Each row is a point on a landscape with many valleys, with its height.
A ball rolls from a point to the lowest of its 4 nearest points, and stops where none of them is lower. Distance is the straight distance between rows; heights are no part of it.
<1087> h=4.82: [  2  -3  -1   0 -14  15   0  -4  11  28  12  -3   4 -12  10  -8   9   2
   3  -9  10   0   5  -6  12  -8   8]
<1385> h=4.18: [ 17  12 -28   1  24 -21  -5   7 -12 -14 -12 -14  -8  19  -9  23 -26  16
  11  -6   6  -3   6   1  -3  17   2]
<102> h=4.30: [ -3   2  11  -9  -5  -9  10  -1  -8 -24   5  16   3 -20  -3 -10  -8 -19
  -8  -6 -17  -1  12  10  -3 -21  19]
<1113> h=4.54: [ 13  17  -4 -12  33 -29   0   1 -16 -11 -12 -13   0  18  -8  37 -22   7
   3  -1   7  -4  -1   3  -5  24   8]
<242> h=3.44: [-11  -2  11   4   9 -17   9   0   8 -20 -12  12   1   1 -21  -1  -4 -21
  -7  29  -5   1 -12  -1  -5  11 -23]
<1591> h=3.36: [ -7  -4 -18  13 -14  10   1   6  25 -13  -8   3 -16   3 -18 -20   2  -8
 -13  16  -9   0 -16   1  -7   2 -30]
<531> h=3.27: [ -9  18   5  -1   4 -14 -10  -1  -5 -17 -16  10  21   1  -7  19 -18 -17
   5  -1   1  -6  -3  18 -13  -8   5]
<104> h=6.23: [ 10 -12 -11   8  -5   3  -1  -3  -1  38  14 -11  -8  18  -8 -17   8  14
  20 -11 -23 -10  -3 -13   7  -5  -4]
<449> h=4.73: [-11  -2  -7   9  -8 -10 -17  12   7 -22  -8  12  16   2  -8   6 -25 -32
 -19   6   6 -11  -7   3  -4 -10   5]
<785> h=5.93: [  0   1  -7  -5  -8   1   0  -6   4 -17  -1  12   5 -16 -11 -23  -4 -12
 -16  -9 -17 -13   1   2   2 -12  12]
<356> h=7.76: [-19 -13  -3  -3  -3 -21  -3  -3  -9 -33  -9  16 -10 -13 -17  -8 -21 -17
 -30  10   5 -16   7   1  -3  -6   4]
<1521> h=5.20: [ -4   3  -1  10 -17  13  -3  -2  18  19   4  -8   5  -8   9  -2   9  -1
  -9   3  21   3   1 -12  14  11   6]
<838> h=3.88: [-22 -10   4   2  13  12   5  -3  17 -16  -2 -16 -10   9   5   2  13  10
  -8  21  13  13 -16  -4 -13  18 -14]
<296> h=4.66: [ 23   2   5  -4  -1   2 -19   6  -2  35  18  -7   2  18  30 -15  12  -9
  32   3  -3  17   9  -6  -2   1  25]
<1533> h=2.28: [  0 -11  -7   7  -3  15  15 -15  15  13   9 -14 -18  10  10  10   5   9
 -10   4  -4   2 -21   7 -11  11  -3]
<644> h=2.55: [ 18   0   8 -13   6  17 -14   3 -10  27   9 -19   0  17  10  13  25  18
  12  -8 -34  29   2  11   5  31   0]
<1328> h=5.71: [-19 -23   0  -3  13  -9  13  -2  -2 -16 -15  13  -8  -3 -28 -14 -18 -20
 -14  32  15  -5  -4  -9   0  10 -16]
<434> h=1.44: [ -3   8   0  -9  15  -6   0 -11  -8  -3   0   1  -6  19   8  35 -11  14
   2   2   3   1 -10  10 -11  15   7]
<1464> h=3.65: [-14 -17  -1  11  -3  20   8   7  28 -10   2 -14 -17  -1 -14 -30   2  -6
 -13  24   6  19 -11   8   6   7 -33]
<808> h=4.53: [ 18 -17  11 -17   4  -1   4 -12  18  39   0 -18 -32  19  -7  -2  13  12
   6 -17 -28  20 -18  16   7   7 -18]
<42> h=1.80: [  4 -10   0   1   5   3  -5   5 -19  29  10  13   9   7  24   6   7   4
  22  -7  -1   4   3  -4   0   1  24]
<721> h=7.03: [  0  -4  16   5 -24   2   7  10  11  -8  17  -8  -7 -35  -8 -17   3  -8
 -23  22  -7  16  17   4  16 -12   5]
<1297> h=5.47: [  1   6  -3  10 -21  18 -16   8  26   6   1 -13  -5 -18  27  -1   2 -16
  -7   2  31  -6  13 -11  11   5  10]
<533> h=5.36: [  0   4   0  10 -21   8 -18  23   8 -12   0   9  20 -27  12   4  -2 -28
  -9   6   3   1   7 -13  -2   4  20]
<993> h=5.32: [ 16  23  -9  -7  12  -4   5  -2 -13  -9  -6  11   2  12 -17 -14  -8  11
  15 -17  -5 -13  11   4   2 -23 -11]
<1255> h=3.55: [ -6  -1   0   2  -8   4   3  -8  11  -9   0   4   2 -10  -6  -6  17   2
 -10   0   2   9 -10   4   2  -3  -7]
<767> h=3.09: [  5 -12   9 -10   8  -3  19 -18   3  15  -2  -5 -26  15   8  12   8  16
   1  -8 -15   6 -24  13  -7  11  -5]
<642> h=4.39: [ 27  14  -8 -12  26 -28  20   0  -6  -4 -19  -5 -10  10 -17  18 -16  20
   5 -10  -7 -12  -3  -8  -2   7 -11]
<1602> h=3.64: [ 15 -13 -14  -5  -2   4  19 -15  12  21   8 -15 -28  14  -5   2   6  17
   5 -17 -17 -13 -14   4  -2   8 -22]
<1366> h=4.57: [ -9  -7  25   0   1  -1   3   3  -1 -20   1   1  14 -18   6  -2   6  -5
  -9   3   6  22  10  15   6  -4   6]
<1272> h=4.86: [  8  18 -10   2   9 -20  -4   0   4 -13 -22  13  -3   4 -16   0 -27 -10
   2  -2  -4 -12   4   7   0 -21   2]
<59> h=7.70: [ -4  -9  26   0 -12  16   9   7  13  -4  15 -16  -4 -15 -11 -17  13  -3
 -27  21   1  17  15  14  21 -13 -13]
<1716> h=3.91: [  5  -9  17 -14   0   0   6  -3 -13  23   6  -1   1  -5  26 -13  10   3
   7 -20   4   3   6  -8   8  -9  23]
<1166> h=4.97: [  3   7  22  -4 -13   7  -2   2   9  13  19 -21  -5 -19   3 -17  18  14
 -16  -1   6   7   9  -4  21 -19  -7]
<522> h=4.05: [ 13  15 -29   9  11   1  -9  14 -15 -10  -6 -11   6  23  -7  25 -25  11
  18  -8   0 -14   7   7   3   4   3]
<1561> h=3.26: [ -9  10   9  -9   7 -12   0  -3   0 -13 -14  11  12  -1  -2  13   5  -1
   2  -4   3  -1  -2  12 -10  -8  -2]
<1277> h=1.25: [ -5  -9   2 -11  11   3   0  -1 -12  21   5   4   0   3  16  24  10  12
  11 -10  -7   6 -12  11  -7  12  15]
<1653> h=1.95: [ -4  -9 -10  -2   0  17   4  -9   4  10   7 -13  -7  12   5  24  -1   3
  -5   5  -8   2 -19   6  -9  21   8]
<38> h=3.05: [ -9   8 -15  11   3  -1 -13  10   8 -21 -15   2   3  12 -15  17 -18 -25
  -8  17  -2  -3 -12  -8  -5   1 -18]
<1735> h=3.02: [-11  -2  -3  13 -10  14 -10  -1  10  -8  -3   4   8 -12  -2   1  12  -6
 -11  -7  10   6  -2  -2   4  -1   0]
<1203> h=6.40: [ -4  -4   6  -4 -14   2   5  -1   1 -22  10   6   3 -32  -2 -12   7  -7
 -12   3 -11  15   9   8   6 -10   8]
<1194> h=5.96: [  5   8 -14   0 -11  17  -6  -9  13  19  17 -14  -5 -13 -14 -21  13  11
   1 -15   0 -17   3 -22  10  -6 -15]
<984> h=4.72: [  6   3  14  -1 -14  13  -9   5  19  18  10 -11   1 -16  25  -3   6  -6
 -11   2  30  -1  17  -3   7   2  24]
<1017> h=2.96: [-12  -3  -3  11  10  10   7   2  16 -17 -10  -1  -6  -1 -15 -12  13  -5
  -9  21   4  11 -14   4  -6   8 -25]
<1230> h=2.79: [  8  -4   3  -4   2  -3   3   0 -22  28  13   5   6  12  12 -15   4  11
  14 -15  -3   1  10  -7   5  -9  11]
<460> h=5.68: [  6  -3 -11   9 -13  15   5 -14   4  30  11 -14  -6   2   0   0   4   7
   0 -12   2 -13  -4 -13   7  -5  -4]
<400> h=4.00: [ -9   5 -17  19 -16  21   4   3  18   1   1 -14  -7  -4 -13  -7  11   6
 -11   7   5   2 -18  -6   3   2 -19]
<549> h=3.85: [-13   3  -8   8   8 -22  -4   3   7 -23 -20  10   4   7 -18   6 -25 -26
 -17  26   6 -11  -9  -1  -8  -1 -12]
<532> h=3.79: [-12  -7 -17  16  -8  23 -11  10  19 -13  -5   4   2   4 -12  -4  -9 -18
 -21  22  -4   5 -14  -8  -9  10 -25]
<1339> h=4.88: [  2   5  15   1 -12   8  -7  12  10  -4   5  -2  17 -28  17   2   7  -8
 -14   6  19  16  17   0   7   0  13]
<665> h=4.40: [-16  -8  -6  11  -4  -5 -14   3   7 -23  -9  13   3   0 -16  -1  -8 -28
 -15  16  -3  -5  -6   6  -9   3  -6]
<1649> h=3.24: [-11   4  14  -9   1 -14  -5   5 -12 -31  -4  20  31 -18   7   5  -3 -15
   7  -2  11   3  -2   9 -11  -8  14]
<1131> h=4.24: [ -9 -13  -6   8 -11   7  -3   2   7 -14  -7   7  -3  -7 -17 -20   2 -13
 -21  10 -11  -2  -6   4   0  -2 -11]
<762> h=3.38: [ -6  -7  13   2   7  -6  14 -14  23 -14  -4  -1 -10  -4 -14 -13  24   9
  -8  17   2  22  -4   1  -1   3 -23]
<952> h=2.53: [ -4   8 -24  19  -6  17 -13  11  11 -11  -7  -2   5  13 -11  21 -11  -7
  -3  -1  -3  -2 -11  -6  -2   4 -17]
<1596> h=4.44: [  2   6  -4   8 -21   9 -10  10   3  -9   0  10  20 -23  -6 -10   2 -16
 -10  -3  -3  -5  10 -10   5  -6  10]
<736> h=2.72: [  9 -11 -25  13  -9  27   0   4  12  13  13 -15 -11  14   0  22   3   0
   0   0  -3 -10 -15  -7   0  22  -8]
<1137> h=2.88: [ -4   9   0   0   3   0  -6   1 -17  -1  -2  13  18   8   9   1   5  11
  13 -18   6  -8  -1   0   1  -9   4]
<1102> h=3.43: [  4   2  14  -7  15 -20  24 -16  10  -4 -13  12 -17   6 -10   1  20  12
   2   7   0   6 -17  -8 -10   5 -26]
<1455> h=2.89: [  9   3  -8  -5  15 -22  -5   7 -28  -1   0   6   1  30  12  11 -13  17
  23  -9  -2  -7   6  17 -13   3  13]
<757> h=5.05: [  2   3  15   9 -19  15  -5  16  21   5   8 -19   4 -19   9  -5  12  -3
 -21  14  17  11  16  -6  16  -1   4]
<1543> h=2.75: [  4   8   3   7  -3   7 -21  21 -24  -9  -9  12  26  -4   2   6 -10 -10
  21 -10  14 -11   8  -8  -1 -11  13]
<1431> h=6.73: [-14  -9  -4   2 -25   1  -1  10  -9 -16   9   9   0 -32  -4 -11 -12 -18
 -20   7 -11  -6  13  -8   0 -11  23]
<241> h=2.29: [-10 -12 -20  13  -7  32   0   1   8   5  11 -17  -5  12   6  18  -6   6
 -11  15   4   8 -23  -4  -4  20  -4]
<1623> h=1.84: [ -3  13  16 -21  28 -23   5  -6 -16  -6 -15   8  -2   8   4  27  -8  13
  12  -3  -1  -3   0   3 -16   5   2]
<85> h=4.51: [ -4  13   4 -13   5 -16  10  -8  12 -13 -20  19  -7   1 -18   6  -1  -4
  -5  18  -6  -8 -11  -5  -6   5 -13]
<1670> h=5.04: [ 13  10 -12   2  -2   1   0   6 -18 -19  -5  18  17   1 -14 -17 -22 -11
  11 -13   3  -5  17   4   1 -28   7]
<956> h=0.84: [-11 -19  25 -10  -5 -15  10   7  -7 -16  14   7   7 -34   3  -4  -5 -10
 -20  16  -3  22  19  22   7 -17  20]
<99> h=4.95: [ 14  17 -16   4  23 -23   3   1 -14  -6  -5  -1  -9  19 -10   7 -19  26
  21 -17  -6 -11  17   7  -2  -1  -4]
<1239> h=5.37: [  2   0   8  -1 -14  12  -3   9   8  10   4  -2  11 -19  19  -5   8  -2
   2  -5  18  -2  18 -14   8  -4  12]
<974> h=2.83: [-13   1   8   2   6  -4   4 -11  10 -15 -12   7   5  -6   2   1  13  -1
 -10   6   2   4 -12   5  -9  -2  -9]
<569> h=8.72: [-10  -9 -18   4 -19  -3  -8   1  -3 -32   1   9 -18 -11 -17 -13 -15 -16
 -31   4  -1 -15  10  -8   4  -7   6]
<1295> h=1.63: [ -5   5  -9   5   3   5  -1  -2  -5   0  -2   0  -6  14   3  20  -7  13
   9  -8  -4 -19  -5   8 -10   9   2]
<1315> h=5.79: [  8  -7   0  -3  -1  10   3 -13   2  22  17  -8 -11  -2  -3 -24  19  17
   8 -23  -2 -10   1 -11   8 -14  -3]
<1038> h=2.13: [-11  -1  -5 -11  15  -7  14 -12   3  -3  -8  -1 -15   7   6  16   6  12
  -1   7   0   3 -12  -1 -10  17 -15]
<1136> h=1.69: [-14  -9  -1   0  13   7   8 -14  -2  -1   4 -12  -2  17  14  28   3   7
  -7  16   3   9 -17   3 -17  30  -1]
<1580> h=2.73: [  4 -13   8 -11  -3   3   7 -14  16  30  12 -15 -15  -2   4  -9  10  14
 -23 -15   3  13 -12  -5  10  -7  -7]
<1556> h=5.59: [ -5  10  -4   9 -13  17  -6   8   8  10  -4   2   5 -20  15   2   6  -1
   5  -7  12  -9   7 -16  10   2   6]
<574> h=3.70: [-19  11  13   3  14 -17  -9  -8 -10 -18 -15   1  18   4  -4  27  -7 -17
   3  11  12   1  -7  12 -12  13   4]
<1337> h=3.78: [  9 -11  11 -13  18 -18   6  -2 -25  16   0   6  -6  20  19  -6   8  10
  18 -26 -11   1   5  12  -2  -8  10]
<1033> h=5.60: [  8   9   2   4 -13  12 -15   7  12  15   6 -13  -5 -15  20 -18  -1 -10
   7  -7  22 -13  22 -13   9  -7  13]
<700> h=3.03: [  4   7   9  -7  26 -18  -3   5 -30  -6  -5  10   5  18  13   6  -9  16
  26 -16   5  -3   7  11 -14 -13   9]
<159> h=2.54: [-13  -5  11  -2  -1  -3 -10   1  -3 -18   2  16  29 -25  11  14   6 -10
   0   8  12  11  -2   5  -6   2  16]
<564> h=3.54: [  8   8  -3  -5  16 -10  -6  11 -37 -10   0  18  23  13  12   2 -12   4
  24 -13  13  -4   5   5 -10 -18  11]
<451> h=6.03: [ -6  11 -15  19 -23  20 -17  10  15   6  -6  -1   5 -18   6  -5   7 -15
  -6   4   6  -7   1 -24   7   6  -1]
<262> h=2.76: [ 10  -8  23 -17  -4   0 -15   5   8  41  10  -2   1  -7  20   5   2  -3
   7  -3   9  13   5   4  13   7  21]
<1734> h=2.59: [-20  -6   4   7   9   1   1  -8   4 -20  -6   4   4   1  -9   5   3 -13
  -4  25   6  12 -10   3  -9  15 -14]
<537> h=1.96: [ -1  -9  11 -11  -1   9   1  -7  10  34   8  -9  -7   1  15   2  12  12
  -5 -11   3  16  -7  11  14   1   9]
<1774> h=2.47: [  3  13  17 -15  24 -28  16  -6  -2  -1 -17   8  -8   5  -2  23   0  12
  -6   2  -2  -1  -9  -8  -6   3 -11]
<1488> h=3.71: [-13  -8  -3   5   2  11  14  -7  17  -3   0 -16 -14  -2  -1 -18  12  14
 -14  16  12  16 -16  10   5   7 -24]
<1267> h=3.58: [ 18  10 -15  -2   7 -12  14  -8  -5  10  -5  -2 -24  21 -15 -13  -3  24
  16 -18 -17 -22   2  -2  -2 -11 -15]
<624> h=2.04: [  8  -1 -13  11  -3  16  -6   7   1  32  13   1   4  11   8   4   4  -2
  23   2  -7  -7   8  -9   7  15  14]
<1284> h=3.67: [  2  22 -13   1  19 -10 -14   6  -7 -17 -14  -8   2  13  -7  32 -20   5
   9  -4   5  -2   5   8  -4   1  -1]
<189> h=2.82: [ 21  -6 -21  17  -8  19  -5   9   1  30  19 -12 -11  18  -5  12   2  -3
  16   1 -20 -15   3 -12   5  22   5]
<74> h=7.48: [-14 -24  15 -14  10  -4  18 -16   4 -24   4  11 -12 -22 -16 -16  -2 -13
 -18  30  -1  12   5  21   7   9  -6]
<145> h=5.86: [  5   7   1   7 -25  10  -8   9   6   3   7  -7   0 -36  -1 -22   8 -11
  -6   4  -3   3  18 -14  14 -16  12]
<1236> h=3.99: [ 12  21 -22  10  14  -5 -14  11   3 -17 -20  -6  -7  12  -8  28 -30  -1
   9  -7  -8  -6   4   5   0   2 -12]
<155> h=1.38: [  2   8 -10   3   3  10   7  -4   7  -6  -7 -10 -14  18  -5  17  -4  12
  -1   2  -1  -9 -13  -1 -15  19 -12]
<418> h=4.85: [  1  -7  14 -17   1  -1  -1  -8 -10  22   5  -7  -2  -3  13 -20   7   8
  -1 -28   1   2   3  -3  14 -14   6]
<1007> h=1.85: [ -4   9  -9  14 -12  14 -11   9   1  -4  -7   5  18  -1  -2  21   2  -9
  -1  -2   7 -10  -1  -8  -5   5   0]
<692> h=3.19: [  5   6  -8   7   0   2  -5  14 -29   9   5  11  15   6  11  -6 -10   6
  24  -8  14 -17  13 -14   3 -12  11]
<1342> h=3.89: [ -1  -1  25 -16  -1  -3   8  -1  -2 -11   0  -2   9 -22  18  -3  14  10
 -10 -21  -1  15   4   8   4 -13   8]
<1651> h=3.97: [  2  -2 -11  10 -11  10  11  -9  21  16   4 -22 -17   3  -8  -5   9  14
  -2 -11   0  -1 -20  -8   2   9 -22]
<1343> h=2.99: [ 13  -4 -15   8   0   7   6   8 -11  17   9  -7  -9  23  -4   2  -5   9
  15  -5 -24 -19  10   5   5   6  10]
<1555> h=2.67: [ -7  12  10  -5  20 -16   7  -8  -2 -15  -8  -1   0  12  -9  28  -1   4
  -2  19   4   1 -13  -8 -15  17 -18]
<1691> h=2.38: [ 17  -6  -8  -7   9   4   5  -9  -1   6   8  -9  -7  20   4  20  -2  13
   7  -4 -23  -4  -9  11  -9  30   4]
<181> h=2.34: [  5   9  -9   1  13  -2  -2   1 -24  -3  -4   1   1  17   2  15 -15  12
  20 -14   6 -10   0   7  -3  -7   8]
<960> h=4.93: [ 15  -2  -9   1  -3  -5   9  -9 -18  26  16   5  -1  22  -1 -32  10   4
  18 -12  -4  -4  15 -20   3 -17  -2]
<977> h=3.68: [  4   2 -12   5  -3   5  -1   4 -19  15   1   5   0  14   8  -5  -1  11
  15 -15  -4 -17   8  -8   0  -6   5]
<1085> h=3.92: [ 12  -6  11  -9 -12   6  -8   3   7  34  13  -8   1  -2  24 -16   5   2
   6 -12  16  -3  18 -10  11   1  17]
<1071> h=0.31: [ -5   4  18 -19   7 -16   6  -3  -5 -22  -8  21  13 -23   4  -8   5  -3
  -2 -12  -8   2   7   8  -6 -13   8]
<632> h=7.00: [  6   8  -9   3 -24   9   3   4  -9  -1  12   7  -4 -41  -8 -21  -6 -20
 -10  -2 -16  -5  16 -14   6 -20  19]
<117> h=4.15: [-22  -9   4   2   3 -11 -18   1  -5 -24  -7   7  20  -3  -6  10 -15 -38
  -3  24   5   4 -12   9 -12   5   2]
<152> h=4.16: [-14 -10  10   1  -5  12   4   1  11  12   8  -8   9  -5  13   7   7  11
 -21   4  18  22 -13   2  10   7   7]
<778> h=2.05: [ -7  -1  -1   6   5  -1   9  -6   8  -9  -8  -4  -4   5  -6  15   6   9
   0  10   6  -1 -17   5  -9   4 -16]
<652> h=4.99: [ -4  -8  13 -14  -4   1   5  -9   6  -3   7  -4  -2  -4  14  -8  13  19
 -15 -16   6  15   0  10  16  -6  -3]
<558> h=5.07: [ -7 -18 -14  12 -24   9  -1   1  19 -13   1   1 -15 -20 -23 -30   1 -15
 -29  16 -12  -3  -5  -2   8  -2 -13]
<922> h=1.11: [ -9  14  -7   4   7   0  -8   1  -3 -16  -1  -2   7  14   3  26  -7  -2
   3   0   7 -10 -12   3 -11   7  -2]
<941> h=2.31: [-11   5   5  -2   2   3 -14  11 -13  -2  -5  15  20  -4  13  19   4   7
  13  -4   8  -7  -3   0  -6   0  10]
<1016> h=3.63: [  6   7   9 -13  16 -15   5  -4 -40  -6  -3  20   8  17  13 -10  -2  16
  19 -22   2   2  10  12 -12 -26   0]
<911> h=5.39: [ -5 -10  24  -6 -21   2   6  10   4 -12  12  -1   4 -30   2  -9   4  -5
 -14  18  -2  22  20  13   6 -16  12]
<693> h=4.62: [ 21   4 -11 -17  25 -12   3  -1  -6  -1  -6 -10  -8  27  -7  28 -24  16
   4   3  -5 -11   3   8  -3  31   9]
<718> h=3.66: [-14   2 -12   7  -5  -2  -9  -1  17 -19  -9   8  -4   7 -18  -5 -13 -20
 -12  16  -8 -10 -10   1  -5   0 -15]
<1617> h=5.10: [ 12  -1  10  -6  -5   2   2  -2  -9  13  12  -2   6 -12  14 -28   6  -1
  11 -16  11  -2  19 -20  11  -9   7]
<1542> h=5.46: [ 10  12   2   2 -11  11  -2   1  11   1   6  -1   0 -24  -8 -25  11   9
  -9 -16   0   1   9 -10   8 -24  -3]
<372> h=4.02: [  5   4   5  -4  -1  -5  14  -6 -30  11  14   6   0   6   8 -32  10   7
  14 -23   0   2  19 -11   0 -23   0]
<468> h=2.70: [ -9   9  10 -10  13  -8 -10   4 -13 -14 -10  15  18   3  10  17  -4   1
  14 -10   5   0  -2   9 -14  -4   4]
<57> h=2.95: [ 18 -15 -11   9  -5  14   2 -10   8  17  13 -16 -15  25  -9  13   6  13
  14  -6 -27 -12 -10   4  -6  27  -5]
<831> h=5.72: [ -3   7 -19  10 -16  15  -8  -2   6   8   0  -7  -6   1  -3   8   7   3
   5 -12  -8 -20  -7 -17   3  -4 -12]
<217> h=3.69: [-14  -4  -4  12  14  -8  -6   2   6 -21 -16   9  -6  12 -17   4 -20 -33
 -11  31   1  -2 -16 -10  -9  13 -21]
<581> h=3.90: [ 10   5  -9  11  -8   2  -8   4 -16  25   8   5   3  11  17 -24  -5  -3
  22  -5  11 -17  17 -21   2  -3  14]
<229> h=4.19: [-20 -17  20  -9   3 -28  -3   0 -11 -28   4  10  22 -18   4   1  -5 -25
  -6  15   8  10  -2  16  -6   5  18]
<720> h=6.25: [-14 -15   4  -6  -3 -12   7  -9   0 -28 -11  16   3 -14 -16 -10  -1 -17
 -16  14   3  -4   6  12  -3   1   5]
<1189> h=4.70: [ 20  26  -8  -2  23 -25   7   4  -1  -8 -25  -6  -4  -2 -20  27 -22  10
   7  -2 -10  -5   5  -7  -3  -2  -8]
<18> h=4.52: [ 15  19  -5   7  -1 -11  -2  -6 -34 -10   1  14   8  12 -14 -27  -8  10
  28 -14   1  -2  12   2  -6 -30  -6]
<1776> h=4.55: [ 25  -2  18 -10   4 -10 -11   8  -6  41  13  -6  -4  15  20 -19  15  -7
  34  -3 -11  31  11  -8   0  -5  17]
<1470> h=4.89: [ 16 -10   7  -4  -6  -3  -5  -5   0  46  23 -11  -1   8  15 -29  14  -6
  17  -8   1   8  18 -13  10 -13  16]
<1106> h=0.82: [ -7  -8   1  -9   3   2   2  -8   0   9   0   5   5   1  13  15   4   9
  -2  -8   7   2 -10   6  -3   7   1]
<1562> h=4.01: [-24  -5   4   9   3  23  -2  -3   3  -4   3 -21  15   3   6  12   8   7
 -12  22  19  22 -12  -5   3  17  -2]
<646> h=4.17: [-15  -2  -7  21 -14  36  -3   9  19  -2  -2 -14   2  -1   0  -3   6  -7
 -12  22   7  10  -5  -9   9   8  -8]
<1417> h=3.93: [  8  15 -13   9  -7  -8   1   1  10  -5  -9   0 -10   1 -19  -7  -1  11
   7 -13 -14 -19  -7   1  -1 -12 -22]
<637> h=4.92: [ 11   1  -2   0  -4  -1  -1  -8  -3  32  12  -6   2  -2  10 -31   6   2
  18 -11  10  -3  25 -24   8 -15   8]
<611> h=3.83: [  5   0  30 -10 -13   2  -1  -1   9  26  12 -16  -6 -13  21  -8   9   1
 -12 -10  18   6  11   1  15  -6  12]
<1747> h=3.34: [  7  -8  10  -8  11 -19  -6  11 -41  11   6   7   7  26  18   0   0  10
  28 -11  -9   8   1  14  -9  -6  23]
<195> h=5.87: [-15 -17   7 -17  -3 -31  10   0 -15 -33   4  24   1 -30  -2  -6  -4 -17
 -11  12  -5   0   6  12  -5 -10  20]
<1383> h=4.71: [ 25   3   1 -22  31 -25   9  -2 -13   4 -11  -3  -6  28   3  21 -16  21
   4   0  -9  -3   4   0  -9  23   2]
<536> h=3.95: [  5 -20   3 -12  11  -7  10 -13  -8  29  -2   1 -15  22  10  -7   9   4
  14 -24 -19   5  -5  11  -1  -7   1]
<1225> h=3.72: [-17 -19  13   5   3  10   6   2  13 -21   1  -9   9 -14  -4 -12   8  -7
 -11  21   9  27  -2   8   6  -5 -11]
<1709> h=4.03: [-15 -12  12   6 -10  10   1   0   9 -10   3  -1  22 -15   7   3  10   0
 -17  14  11  16  -6   5   3   1   1]
<1770> h=4.29: [  7   6  -3  14 -25  12  -3   0  20   5   7  -9  -6 -19 -13 -20  15  -6
 -18   4   3   4   2 -12  15  -5  -7]
<1581> h=3.31: [ 17  -5  -4  -4   9  -4  -1   6 -23  15   8   3   0  26  10  10  -5  11
  21  -5 -25   2   7  15  -1   8  16]
<1699> h=3.37: [-11 -15  -5  12  -8  18   4   2  20 -14  -4  -4  -5 -10 -10 -19   7 -12
 -17  18  -2  16  -1   9   6   3 -14]
<1372> h=4.04: [  5  25   6 -15  19 -26   8  -5  -4 -15 -18  13  -1   3 -14   7 -10   0
   8   4  -6  -3   0   3  -9 -12  -3]
<699> h=4.31: [ -9  -8  26   4  -5  14   3   8   6  -8   8  -9  21 -25  15   0  10  -3
 -23  23  24  24   8   6  14   5   1]
<916> h=5.40: [-13  -5  -3  -2 -15  -3 -12  13 -15 -26   0  19  11 -19  -4   0 -16 -28
 -17   0  -3 -10   4  -1  -2  -6  18]
<931> h=1.61: [ -4  -5  10  -4  -4   4  -7   6   2   5   2   9  13 -13  17  11  14   4
  -3  -9  13   7  -3   0   5   2  17]
<1503> h=3.49: [ -2   1  -3   1 -13   8   2  -7  20   7  11 -16  -3 -10  -5 -14  15  19
 -16  -6   2   2  -9   1  12  -2 -14]
<203> h=3.28: [  2  24  -2  -1  16 -22  -4   5 -10 -17 -10   5   6   7  -1  22 -11   1
  13  -8  -3  -8   5   6 -11  -7  -8]
<193> h=4.60: [-16 -15  13  -7  17 -25   7  -8  -3 -21  -9  15   2  -3 -19  -5 -10 -22
  -8  28   5   1  -6   7  -3  13  -2]
<596> h=0.93: [ 13  -9   4   1  -2  10  -1  -1   4  47   9  -7  -2   3  10   1  12   6
  12  -5 -18   8   2   3  11   6   7]
<1548> h=4.25: [  1   8 -11   4  -2  -9  -1   1  12 -17 -15  16  -8   5 -28 -13 -13 -14
 -11  15 -14  -4 -20  -1  -9  -4 -16]
<971> h=4.46: [ -2  11   4  -6   2   1   2 -12   3 -12 -10  14  -5  -2 -10  -3   5   1
   6 -12 -11 -13   0   2   1 -13 -10]
<506> h=3.35: [ 14   8  -1  -6  13 -13  18  -5   3   7 -14  -5 -26  19 -13   9 -11  25
   6  -1 -11 -20  -6  -1  -6  11 -21]
<381> h=3.94: [ 20  -4  -1  -1   0 -14   4   5  -9  40  16   0   4  22   7 -16  12  -3
  32   1 -14  11  10 -15  -1  -6  15]
<187> h=2.35: [  6   6  -7  -2  12  -1   9 -11  -5  -1  -7  -3 -15  16  -1   7 -10  19
   9 -13  -6 -18   0   5  -9   3  -8]
<1487> h=2.32: [-13  -1 -12  11  -9  19   3  -2   5   2   2  -1   3   6   6  23   4  -1
  -5   3   8   0 -16  -7  -6  12  -5]
<845> h=5.31: [  0   6  -6   6  -4  17  -4  -9   2  14   5   0   8 -10   5  -3   7  10
   5 -14  -3 -11   0  -4   5  -4   2]
<1068> h=3.21: [ 11  12 -23   7  -1   5   5   1   2  -1  -8 -10 -18  13 -14   8  -8  12
  15 -12  -6 -25  -4   0  -4   3 -22]

Call two points neighbours if one is among the 4 nearest of the other. Go from one point of each pair to the other, from neighbour to neighbour, staying as low as possible. Name the highest point that can't be avoided.
<1503>, <956> => <1366>
<1106>, <1071> => <1649>
<922>, <596> => <624>
<1106>, <155> => <1295>
<922>, <1106> => <434>

Two balls start at each pair of points below. Name the first point that both come to, or write -.
<1747>, <1337> => -
<558>, <1488> => <1017>
<418>, <637> => <1230>
<1699>, <400> => <1017>
<977>, <1617> => <1230>

Where does a ball stop that starts at each point below?
<692> => <1106>
<665> => <922>
<449> => <922>
<536> => <1106>
<1113> => <1106>
<785> => <155>
<1236> => <1106>
<74> => <155>
